Each scene shows the same named points in several views. A view is turned or mirrored, and shifted as a whole, has a little noise and may leave points out.

Scene 1
View 1
bim: [ 32 -10   5 -24  35  42  18   7  -5  27 -25   3  18  -5  26  -3 -12  -6
 -13  22  26   2]
ravif: [ 28 -19   6 -27   0  -2 -40   8  -5  32 -33   3 -33 -46  42 -18   8  22
  18  27 -23 -17]
Dubu: [ 42 -44  33 -23  10  40  17  -5 -16  15 -32 -19   1  -8  28  -6  -9 -12
  13   0 -16 -13]
Zope: [ 31   6   6 -11  20  32  22   9 -15  53 -20  -7  26 -21  28   4  -7  -6
 -37  14  22   6]
sevug: [ 39 -36  37 -13 -22   8 -11  -4 -24  37 -31 -26 -20 -40  37  -6   5   2
  10  -4 -46 -18]
duful: [ 35 -24  22 -17  -2  17  -5   2 -16  35 -29 -14  -9 -31  35  -7   1   2
   2   7 -20 -11]
bet: [ 25 -18   2 -30  -2 -10 -55  10  -4  32 -34   8 -44 -52  45 -22  12  29
  24  31 -28 -20]
tupor: [ 43 -37  49  -3 -37   7  -2  -7 -34  48 -29 -40 -16 -46  39   0   7  -3
   2 -17 -58 -17]
Meles: [ 27 -17   1 -32  12   4 -37  10  -1  26 -34   9 -28 -36  40 -19   5  20
  19  31 -11 -15]
Kazim: [ 41 -41  25 -28  23  45  19  -3 -11   9 -31 -11   6   0  27  -7 -13 -13
  13   8  -3 -10]
teve: [ 21  21 -20 -26  45  31   6  19   1  46 -20  20  23 -17  29  -5  -9   7
 -34  40  50   9]
kotu: [ 29  -4  10 -14   0  10 -11   8 -14  50 -26  -7  -5 -40  37  -5   3   8
 -15  15  -7  -6]
nebuv: [ 28   2  -1 -21  30  33  12  10  -7  40 -23   3  18 -16  29  -3  -8   0
 -23  24  26   3]
kasa: [ 31 -10   1 -28  36  38   9   8  -3  25 -26   6  13  -8  29  -8 -10  -2
  -8  26  24  -1]
View 2
Dubu: [ 11   3 -12 -30  22  -7   4  -7   4  23  -2 -19  -7  -3  -2  -5  40 -14
 -40 -46  80  14]
kotu: [ 18   4 -31 -24  14  17   5  -9  10  21  -9 -39  21   7 -15 -15  -7   1
 -39 -23  27  22]
ravif: [ 15   2 -17 -25   1  17   5  -1  15   8   5 -53  42  33  -9 -28  -2   2
 -71 -54  31  38]
Zope: [ 25   9 -39 -28  26  19  -2   2  13  24 -27 -25  -8 -16 -35  -5   3   9
  -2  -3  39   3]
tupor: [  7  -3 -22 -18  16 -20  18 -51 -20  43  16 -24  18  -1  31  -5   1 -34
 -65 -35  36  31]
bim: [ 23  10 -25 -34  24  20  -7  20  24  12 -24 -26  -9  -6 -39  -9  26  13
  -9 -24  66   3]
sevug: [  9  -1 -18 -22  13  -9  14 -33  -8  30  12 -31  21  10  19 -11   7 -24
 -66 -44  43  32]
kasa: [ 22   9 -24 -34  20  24  -8  22  26   8 -24 -31  -3   2 -40 -13  25  14
 -16 -30  64   8]
bet: [ 14   2 -16 -24  -5  21   6   1  19   3   7 -60  55  44  -7 -34  -7   3
 -83 -61  26  44]
duful: [ 14   3 -21 -25  15   4   7 -13   4  23  -1 -33  15   7  -3 -12  10  -8
 -48 -38  46  23]
nebuv: [ 23   9 -30 -33  21  27  -7  21  25  11 -26 -32  -2  -3 -43 -12  14  17
  -9 -19  51   5]
Kazim: [ 14   6 -11 -34  23   0  -2   5  12  18  -8 -19 -12  -3 -13  -7  45  -7
 -32 -47  87  11]
Meles: [ 17   4 -16 -27   2  23   1  10  23   2  -1 -52  37  34 -18 -29   7   6
 -64 -55  42  33]
teve: [ 30  13 -38 -34  20  45 -12  34  36   3 -38 -39   2   1 -64 -17   2  31
   4  -8  38   1]
View 3
Zope: [ -2  37 -20  19  12  -5  23 -11 -26  18 -16 -13 -21  11  25  13 -11  -7
   0  11 -19  -7]
Kazim: [ -4   6  -5  21  46 -23  18 -11 -25 -16 -13 -20 -27 -11  38  35  46  12
  -7  11  -9 -10]
bim: [ -6  25 -27  27  20  -3  23 -17 -28  -3 -11 -14 -28   0  29  29  18  -8
 -16  21  -6 -16]
Meles: [-46  19  21  24  32 -17 -21 -15 -24 -57 -43   7 -37  -1   1  30  24   0
  -4   2 -23 -30]
nebuv: [-12  33 -23  26  12   0  18 -15 -28  -1 -17  -9 -28   6  20  22   2 -13
 -11  17 -13 -17]
bet: [-59  19  41  19  35 -23 -36 -14 -22 -69 -56  15 -39   2 -10  26  19   4
   6 -10 -34 -32]
kotu: [-24  29  14  13  23 -17  -5  -8 -25 -15 -37  -2 -24   9  11  14  -3   3
  12  -4 -32 -13]
kasa: [-13  25 -23  29  21  -2  18 -17 -28 -13 -14 -10 -31  -1  24  31  22 -10
 -18  20  -7 -20]
tupor: [-10   7  55  -6  59 -53 -10   5 -17  -9 -43 -14 -13   0  30   8  16  39
  42 -26 -47   8]
Dubu: [ -2   3   8  14  53 -33  15  -8 -22 -14 -17 -22 -23 -13  42  31  46  22
   5   4 -15  -4]
duful: [-20  16  19  14  39 -26  -3  -8 -22 -22 -32  -6 -27  -1  20  22  21  13
  10  -2 -26 -12]
View 4
sevug: [-35   3  13  60   0 -51 -20  10 -17 -19  31 -32  -9  -8  19 -18  39  -4
  -6  -1 -19  13]
Zope: [ -6 -18 -13 -20  -6 -23  25   6 -42  -8  35   3 -21   7  19  -2  -1  27
 -12  -9  14  18]
teve: [ 13 -13 -12 -53 -35   7  17  12 -44  -6  15  16 -12  -1  27  23 -12  29
 -23  -1  13  24]
tupor: [-41   0  13  74  15 -65 -16   5 -18 -25  48 -35 -16  -4  14 -33  41   2
   3  -2 -15   9]
bet: [-11  20  25  42 -46 -11 -58  16 -11 -31   8 -20   8 -29  28  18  34  -4
 -18  19 -30  17]
kotu: [-10  -2   5  16 -17 -25 -14   8 -28 -23  32  -7 -12  -8  20   0  16  17
  -9   3  -4  14]
kasa: [ -9 -12  -9 -22 -21 -13  22  15 -35   8   3  -9  -6   2  29  12   8   5
 -28  -9  -2  31]
nebuv: [ -4 -14 -11 -25 -19 -13  20  12 -38  -2  18   0 -13   2  25   8   2  19
 -20  -6   6  24]
Meles: [-10  13  17  24 -42 -10 -38  18 -17 -19   1 -18   8 -22  29  20  28  -5
 -23  13 -25  23]
bim: [-10 -16 -14 -25 -15 -17  31  14 -37  10   7  -8  -9   6  28   8   6   9
 -25 -12   2  30]
Kazim: [-32 -11  -8   7  -2 -38  32  20 -28  20  -2 -31  -4   6  29  -4  26 -14
 -27 -17 -12  35]
duful: [-24  -1   6  30  -9 -36  -8  12 -23 -13  23 -22  -9  -5  23  -6  27   2
 -13  -1 -12  18]
ravif: [-14  13  20  35 -37 -17 -43  16 -15 -25  11 -19   3 -22  27  13  31  -3
 -17  14 -25  18]
View 5
sevug: [ -9  29 -37 -73 -41   0  -6   0 -10   5 -13  -1 -26  44  14  12   4 -28
   8  28 -40  37]
ravif: [-22  31 -42 -46 -38 -13   9  11  -8 -13 -35 -13 -68  12  28  14   3 -37
  32  13 -32  19]
teve: [-28  24  -2  32 -43  -3  43  13   2   7  -4 -18 -33 -49 -13  -2  30 -13
   6  -2 -19 -30]
Dubu: [-10  37 -36 -44 -34   0 -14  -3 -19   5  12   2 -15  14 -11  21  37   5
  -4  13 -59  21]
nebuv: [-21  27 -11   6 -42   0  27   7  -3   9   2 -11 -20 -25 -13   4  29  -9
  -1   7 -29 -12]
Kazim: [-13  39 -34 -29 -32  -2 -12  -2 -19   4  14   1 -20  -1 -16  23  45  12
  -3   8 -61  12]
kotu: [-18  23 -20 -30 -46  -1  22   8  -1   7 -16 -10 -28   7   9   2   5 -32
   9  19 -21   8]
duful: [-14  29 -30 -45 -41  -2   5   4  -9   4  -9  -5 -29  18   6  11  13 -21
   7  19 -37  19]
bet: [-23  32 -46 -52 -38 -16   9  13  -7 -17 -45 -16 -79  18  38  14  -6 -45
  40  12 -29  23]
Zope: [-17  22  -2   0 -48   7  31   4   0  20   7  -8  -2 -14 -18  -3  23 -14
 -10  16 -22  -9]
tupor: [ -3  24 -34 -87 -46   6  -5  -4  -8  13  -9   3  -7  60  13   8  -4 -32
  -3  37 -36  45]
Meles: [-25  33 -41 -33 -36 -13   9  11 -10 -14 -31 -15 -70  -1  22  17  12 -27
  33   6 -36  11]
bim: [-20  31 -17   4 -38  -1  15   4  -8   9  10  -7 -19 -26 -19   9  40   2
  -3   4 -41 -10]
kasa: [-22  33 -21   1 -37  -3  14   5  -9   3   4 -10 -31 -27 -13  12  39   0
   5   2 -41  -9]
View 6
Dubu: [  9 -22 -14  22 -14 -16  28  10 -32  -3 -14 -46  19  -7  19  -3  14 -30
 -10  12  10  14]
nebuv: [  6 -33 -12  30 -25  38  -7  14 -35  16   4 -12  -1 -25  -2  10 -19  -1
 -10  -8  10  20]
duful: [  5 -26  -2   8 -15 -11  17  19 -49   8 -19 -47   5 -11  15  -4   4  15
   1   7  17  15]
tupor: [  9  -8   2 -16  -8 -55  25  15 -49  13 -35 -66   2   8  32  -3  14  21
   3  33  37   9]
kasa: [  5 -38 -12  37 -24  35   6  15 -36   4   3 -20   9 -27  -1   1  -9 -13
 -10 -12   0  21]
Kazim: [  7 -28 -17  32 -17   0  27   9 -29  -5  -7 -39  22 -14  14  -4  12 -37
 -13   4   2  15]
ravif: [ -4 -42  13   8 -15  -2  24  32 -72  -2 -22 -59  10 -22   8 -23   9  54
  19 -11   5  19]
teve: [  3 -44 -11  40 -30  69 -19  17 -39  18  13   3  -6 -38 -14  12 -31  10
  -8 -23   4  24]
bim: [  7 -34 -16  37 -24  36   2  12 -30   8   4 -16   6 -25   0   8 -12 -21
 -15  -7   5  20]
Meles: [ -4 -46  10  19 -16   9  24  32 -68  -6 -16 -53  15 -27   3 -23   8  43
  15 -17  -3  21]
Zope: [ 11 -23 -14  21 -25  30 -14   9 -30  26   1  -8 -10 -18   2  20 -25  -2
 -15   3  25  18]
sevug: [  6 -18   3  -7  -9 -39  27  19 -54   7 -30 -63   7   0  24  -9  13  24
   6  20  26  12]
bet: [ -7 -47  21   6 -14  -3  28  37 -81  -5 -24 -65  13 -25   5 -30  12  69
  24 -15   0  20]

In a view up to two points have been moved. Name them for each view, in the order of its rows, or write none.
view 1 -> none
view 2 -> nebuv
view 3 -> Kazim, duful
view 4 -> Meles
view 5 -> bet
view 6 -> tupor
